A landscape with many valleys, sampled at points; each row gives a point and its height.
From any point a ball takes the steepest step (drop divided by distance) to one of its 2 nearest points. It stops when none of these is lower. Distance is the straight distance between rows; heights are no part of it.
sugik: [ 28  21 -36  37 -33 -34 -23 -21 -19   9 -15  30 -12  45 -18  25  18 -31
  13   8  18 -13   5  -5]  (h 15.1)
dak: [-39 -37  27 -21  -8  53 -23  -8   1 -36   9 -40  -5 -35   0   4  11 -18
   1  34   3  32  13   1]  (h 56.7)
Fen: [-14  27  -2 -11  18 -16  -4  24  15  -7  18  -6 -25   6 -10 -13  -6  33
   6  20 -24 -16  14  60]  (h 60.8)
Patem: [ 37  15 -38  30   9 -58  36 -42 -13 -15 -21  22  48  39  -6 -35  -2 -28
  31 -28  19 -33 -13 -34]  (h 26.9)
Nin: [-28  32   9 -13  23 -20 -25  26  -5  17  60 -25 -13  15  -7 -16  17  34
  21  43  -8  11  10  60]  (h 60.1)
mifib: [-28  -1  62  -8  10  28 -37 -46 -33  13  71 -32   4 -26  28  -6  -7   7
 -22   1 -32  90 -14  -4]  (h 37.3)
mino: [  6 -69 -13 -25  -6  15  48 -13  18 -24 -58 -14  -5 -15  30  -7   6  -6
  11 -16 -17 -29  17 -55]  (h 39.3)
Bimut: [  2  -7   9 -22 -48  17  11  27  10 -16  10   0  -9 -63 -18  18 -25 -39
 -34  -2 -21  28 -42 -15]  (h 32.0)
ropi: [-38 -10  55 -18  22  16 -25  -5 -23   5  62 -57   7  -1  26 -29  19  25
  16  41 -13  44  14  37]  (h 58.6)
mefaf: [-65  -2 -15  -5 -10 -15 -66 -20 -24 -17  52 -25 -10 -11 -50 -24  15  -2
  55   6  -7  -8  14 -64]  (h 43.6)
zes: [-19  58 -15   0 -21 -23 -45   6  -3 -15  37  -7 -27   2 -44  12  14   9
  22  27  -1  -4  31  16]  (h 18.2)
Buvi: [-22  67 -53   0 -48 -17   9  28  12  12  32  13 -33 -37 -27  17 -17  15
   8   8  -9   3 -12 -12]  (h 21.6)
sav: [ -9   7 -21  19 -23 -32 -46 -11 -11   9 -21  26 -17  52 -25  13  35 -27
  16  20  15 -22  23   2]  (h 7.6)
Ter: [-32 -50 -36   1  20 -25  -2 -14  27 -31 -42  18 -24  15   6 -10  40 -27
  37  14 -16 -36   6 -54]  (h 47.5)
lev: [-41  43 -47 -11 -54  -3  10  24   8  18  50   2 -17 -48 -32  -3 -22  13
   1  17  -6  26 -35 -31]  (h 22.9)
Rin: [ 57  23  13  17 -39   9 -35  14   2 -16  -2   1 -27 -16   2  65   4 -33
 -28  -6  17  21   0  25]  (h 21.9)
remoz: [-28 -65 -16 -23 -10 -11  22  21  21  29 -26  -4 -13  16   3 -36   3   7
 -20  26 -14 -16  -6 -17]  (h 37.1)
mono: [-25  22  -4  -6 -19 -27 -61   9  -7   3  19  -7 -25  25 -31  14  35 -11
  20  29  15  -7  29  17]  (h 15.4)
Pinu: [-12   7  36 -17 -37  20   4   6  -5 -11  30  15   0 -82 -32  26   1 -46
 -50  -3 -18  32 -55   0]  (h 30.3)
Bekem: [-22 -54   1 -21 -35  22  -8  12  10  -8  -6 -10  -7 -44 -19  -7 -24 -43
 -23  19 -14  25 -25 -34]  (h 34.6)
zep: [  9 -20  18   8  51  11  25 -12  30 -33 -49   0  14  22  33 -19  13  11
   5 -29 -25 -40  38  13]  (h 44.6)
neri: [-55 -74   9 -37  12   7  11  19   5  33   0 -18  -1  17  -3 -50   6   6
 -16  47   0   8  -7   3]  (h 41.1)
vasi: [ 60  -2  -1  -2  11 -15  44 -33 -32 -10 -35  12  65  17  14 -23 -19 -31
   0 -24  64   3  13 -12]  (h 38.9)
vara: [-31 -20  61 -13   2  45 -45  -7 -13 -10  51 -60   4 -27  22  -6  17 -15
   0  40  14  54  11  22]  (h 57.6)
mok: [ 38   9   9  59  50 -26 -12 -15 -20 -36 -23  14  51  56  -4 -18  12   9
  11 -18  28 -21   2  27]  (h 59.0)
Gegum: [-25 -48 -34 -30 -40 -19  34  19  25  15 -27  -7 -12 -12   1 -26 -28   3
  -6  15 -21 -21 -30 -41]  (h 32.5)
dunef: [-46  33 -19 -15 -38 -10   4 -10  -6  -4  50 -17  -9 -48 -36 -17 -35   7
   4  21 -26  35 -17 -42]  (h 24.1)
bal: [ 23  43   0 -12 -10  30  25  51  -9  17   8 -10 -33 -46  14  25 -31  36
 -26 -19   1  15 -13  35]  (h 31.1)
pivav: [-56  18   3 -20   9 -11  10   2   2 -24  49 -26  -1 -21 -24 -44 -19  28
  25  18 -53  14  14  16]  (h 27.2)
Vidut: [ 36  50 -41   6 -29 -31  34  -4   6   7 -29  15  -1  -5   4   7 -42  19
  25 -42 -23 -56  -5 -32]  (h 30.7)
liru: [ -8  -1 -19  -2  -2  -3  14  35  12  58   1  16 -16  33  -2  -5   1  29
 -22  22   6 -13  -9  38]  (h 39.8)
mal: [ 31  -8   9  40  53 -15  29 -34 -10 -50 -38   8  57  35  22 -21  26 -25
  13 -30  35 -19  24   1]  (h 55.1)
lopu: [  9 -19  27 -20  37  26  36   3  23 -27 -52 -29  -2  -7  33 -15  -4  29
  -1 -25 -36 -43  39  33]  (h 38.5)
Kufi: [ 85  29  37 -15  15  18  16 -16 -24   8 -29  11  49  -9  22  27 -54  18
  -8 -44  55  12 -10   6]  (h 21.3)
Tuzin: [ 19  20  20  13  -8  18 -23  49   9  34  36   3 -27 -24   5  45  13 -12
 -31  13  25  30 -38  55]  (h 29.1)
Zonu: [ 21   5   3  11  -6  20   4  49  13  51  12  25 -18   1   2  48   3 -10
 -38  -9  27  14 -34  34]  (h 32.9)
firol: [  4 -41 -12   1  37  19  25 -41  19 -58 -47  17   5  22  37  27  52 -16
  12  -4 -10 -30  31 -36]  (h 49.0)
kurop: [-51 -47  11 -31 -13  22  -9   3  -2  30  36  -5  11 -34 -24 -22 -28 -27
 -29  24 -10  48 -38 -18]  (h 37.6)
Sula: [  4  71 -32   6 -43  -8 -14  19   2 -10  19   1 -37 -25 -34  27 -13  18
   2  13   3   5  14  11]  (h 20.2)
bon: [ 40  40  18  18  42   0  17  -1 -14  14 -28  29  31  24   3  -5 -43  69
   6 -39  27 -30 -19  29]  (h 64.0)
sib: [ 47  18  20  33  47 -19   5  -5 -24 -23 -25  20  59  40  -2 -20 -15  41
  11 -31  38 -24 -13  25]  (h 61.5)
Butav: [-39 -15  36  -3  19  46 -50 -65 -36   1  58 -36  -7 -38   9  -4  -9  -3
  -8 -10 -30  67  12 -38]  (h 40.0)
Zet: [ 72  27 -18  45  -4 -15   5 -27 -44  -4  -4  33  39  30 -11  18 -13  -1
   8 -21  62   3 -16   5]  (h 9.5)
lov: [ 46  68 -13  -2   2 -14  26  -1 -11   6 -36  20   7 -12   1  10 -58  44
  28 -53 -26 -48   3 -21]  (h 34.2)
Bunop: [ 69  57  -6  48 -18  12 -10   0 -18   2  -4  28  -7  -5   7  66 -25  19
 -10 -36  44  11 -18  21]  (h 24.4)
soru: [-56 -50  13 -43   4  19   2  14  -6  32  32 -21  11  -9  -8 -39 -10  -1
 -18  38  -7  43 -16  12]  (h 39.9)
falo: [-15 -17 -14   9  18 -30 -17  14   9  50 -20  26  -5  66  -4 -20  31   6
 -18  30  13 -27   1  26]  (h 44.5)
lerud: [ -6  -7  26 -26 -11  24   8  33  -2   5  27 -37 -12 -28  16  -5 -16  12
 -33  26  -4  38  -5  51]  (h 33.9)
Pekuv: [ 14 -13  12  32  68  -2  32 -19  19 -46 -48   9  47  42  34 -24  24  -6
   8 -36  -1 -26  30   0]  (h 50.7)
Masun: [ 12   4 -24  10 -22  14  27  51  13  63   8  25 -19   0   4  23 -16  13
 -22 -10  15  -1 -23  18]  (h 36.4)
zopi: [-25 -77   5 -30  23  45 -10  -5  10 -34 -37  -5  -4  -2  27  19  61  -6
  -4  39  11  -4  21 -21]  (h 54.2)
dem: [-19  18  70  -9   1  23 -31 -14 -25  16  83 -30   9 -35  20   2   7 -17
 -31  11 -20  79 -33  18]  (h 34.8)
gazo: [-59  18   1 -15 -14  -3 -16 -20 -19 -10  57 -29  -1 -19 -36 -24 -17  19
  14  19 -33  36   3 -17]  (h 25.5)
vaf: [-66   1  -5 -15   7 -24 -43   4   1 -14  44 -16 -10  16 -47 -31  26   6
  49  18 -17 -13  20 -20]  (h 44.8)
kal: [-59 -29  -6 -18   7  -8 -16   1  17 -12   7  -9 -16   1 -28 -25  21  -3
  29  31 -17 -18  23 -15]  (h 46.1)
gisig: [ 42 -31  -6  17 -29  11  -5 -35   3 -37 -33   0 -15  14  12  41  28 -47
   8  -5  14   8  34 -18]  (h 3.9)
moro: [ 29  36  36   6 -26  12 -32  41   2   2  36   5 -26 -45 -14  65  25 -34
 -34   7  12  27 -29  39]  (h 26.2)
vogu: [ 54  19  -1 -23 -23  10  33  16   3  30 -30   0   0  -9  14  19 -41  18
 -19 -34  -8 -16   0 -11]  (h 21.8)
Dok: [-67  -6 -10   6   9  12 -56 -53 -44 -10  60 -32   1 -26 -34 -26  -5   3
  41  -7 -24   4  15 -73]  (h 42.6)
Pon: [ 87  29  27 -18  -3  26  27  -2  -7  24 -31   9  25 -28  18  50 -50  11
 -13 -54  18  10  -4 -10]  (h 9.1)
puz: [ 30  26 -60  36 -44 -31   1   1   2  34  -6  45  -7  31  -8  33   1 -16
   9  -7  20 -18 -26 -21]  (h 21.4)
Nez: [  1  -6 -12  38  35 -41   6  -2   5  22 -33  30  31  72  -7 -34  20   3
 -10  -4   6 -34  -4   8]  (h 41.7)
mog: [ 30  -4 -17  30  19 -34  27  -4  -7  41 -27  35  46  59   6 -22   8  12
 -21  -7  31 -20  -9  -2]  (h 33.0)
Difa: [ 50  -4   6  23 -31   6 -19 -11   4 -16 -28  -7 -14  10   7  43   5 -23
 -14  -5  11   7  27  14]  (h 15.6)
gimu: [ -2  19  42  -4 -37  13 -32  19 -10 -18  41   5  -4 -64 -36  52  27 -53
 -34   8   4  30 -41  14]  (h 28.6)
Tuf: [-35 -17  12 -26  32  25  24  13  33 -48 -19 -22 -19 -12  16 -25  -1  20
  20  -1 -50 -26  31  29]  (h 33.3)
logu: [  2  29 -45  29 -30   0  34  49  19  69   4  31 -29 -14  -4  31 -18   3
   0 -21  23  -8 -26  -9]  (h 38.7)
melag: [ 56  33 -21  59 -10   4  -2  -1 -20  31  -2  45  13  23  -4  52 -10  -1
  -4 -28  55  11 -27  12]  (h 19.0)
bufop: [-59 -44 -31 -17  26 -17 -23   6  27 -21 -14   6 -19  -1 -21 -27  39 -17
  44  24 -13 -31  11 -42]  (h 47.6)
pema: [ 47  50   9  29   0  26  11  36  -2  26  -5  18 -31 -29  22  53 -32  40
 -20 -36  34  11 -14  35]  (h 28.5)
vuduk: [  2 -30 -31  22  14 -36  24 -43  18 -27 -45  22  12  38  15 -18  29 -33
  29 -16 -11 -36  12 -49]  (h 42.7)
Tib: [ 58  34 -36  43  -9 -35  16 -37 -28 -20 -13  26  34  38 -18  -5 -13 -17
  24 -23  29 -25  -7 -15]  (h 18.6)
gof: [-51 -12  -3   7  15  39 -53 -74 -43  -5  51 -31  -7 -42  -7  -8  -8   5
  14  -9 -30  31  21 -66]  (h 41.5)
gak: [  2 -40   7   6  24  26   3 -25  20 -41 -45  -1  -4  20  40  21  58  -5
   2  15  10 -24  37  -5]  (h 51.8)
Kab: [-16  17  59 -12 -18  37 -22  -8  -8 -21  50 -33   2 -65  -1   9  -7 -26
 -38   8 -16  71 -20  18]  (h 32.7)
mig: [-49 -26  11 -14  35 -22 -24  20  15  28  -6   7 -14  54  -4 -36  50   7
   0  35   4 -19  12  36]  (h 48.4)
kor: [ 29  32  15   9  41  -6   8  11   6   4 -21   5  -3  23  17 -20 -35  59
  -7 -26 -18 -42   3  58]  (h 63.5)
vopu: [  5 -49 -11  -2 -28   4 -26  -7   3 -19 -31   2 -21   8  -6  30  30 -55
   5  14  11  15  18 -34]  (h 15.5)
rogi: [  3  30   1   0  49  -9  -2  34  26 -10  -8   7 -24  22   6 -27 -28  40
   3 -13 -43 -28  10  70]  (h 61.9)
dos: [-18 -63  28 -21   4  59 -13   6  15 -30 -22 -36  -9 -20  22  18  33 -16
 -11  37   9  20  18  10]  (h 55.8)
pelem: [ -6  30  16 -23 -19  31  22  46  -5  11  36 -17  -9 -54  12   4 -27  21
 -36  11 -11  47 -20  45]  (h 32.6)
fepo: [-51 -31   3   2  56 -10 -21   9  32 -10 -30  18 -16  55   8 -28  56 -14
  16  14 -11 -28  20   5]  (h 52.0)
kome: [ 12  -6 -25 -27 -49  -4  40  28  11  25 -20  -2  -9 -15  10  -1 -40  14
 -12 -14 -26 -27 -21 -32]  (h 28.0)
kamem: [ 26 -12 -36  16  -4 -64  39 -38   6  11 -38  20  26  42  14 -27  -2 -24
  15 -17   7 -35 -10 -42]  (h 34.9)
rud: [ 30 -35   2  -1  11 -22  43 -10  12  34 -47  13  29  39  27 -23   0   4
 -32 -14  11 -19   9 -13]  (h 12.6)
matur: [ 74   2  18 -12  12  -6  36 -29 -15   4 -43   7  49   6  25  -1 -30  -3
 -13 -33  33  -8  23  -3]  (h 32.3)
letid: [ 26 -62  -8 -21 -11 -16  54 -18  21  11 -51   1  12   6  33 -20   0 -14
 -10 -19   0 -20  12 -58]  (h 32.8)
fifed: [ 32  31 -64  21 -46 -46  23 -12   5  24 -14  29  -4  12   2  19 -27  -5
  22 -22   4 -42 -33 -39]  (h 26.1)
zopef: [-54  -9  35 -25  35  -1 -29   6 -12   0  55 -38   4  13   3 -41  38  23
  32  37 -17  14  21  38]  (h 59.3)
Ful: [-54   0   5 -29  35  12   8  13  32 -50  21 -25 -13 -17  -9 -41 -15  16
  33   1 -63 -10  26  32]  (h 30.0)

Where does a ball stop that starts at each point below?
soru -> moro
neri -> Pon
ropi -> Zet
bon -> sav
lopu -> sav
bal -> Zet
Ter -> Zet
dunef -> sav
Vidut -> sav
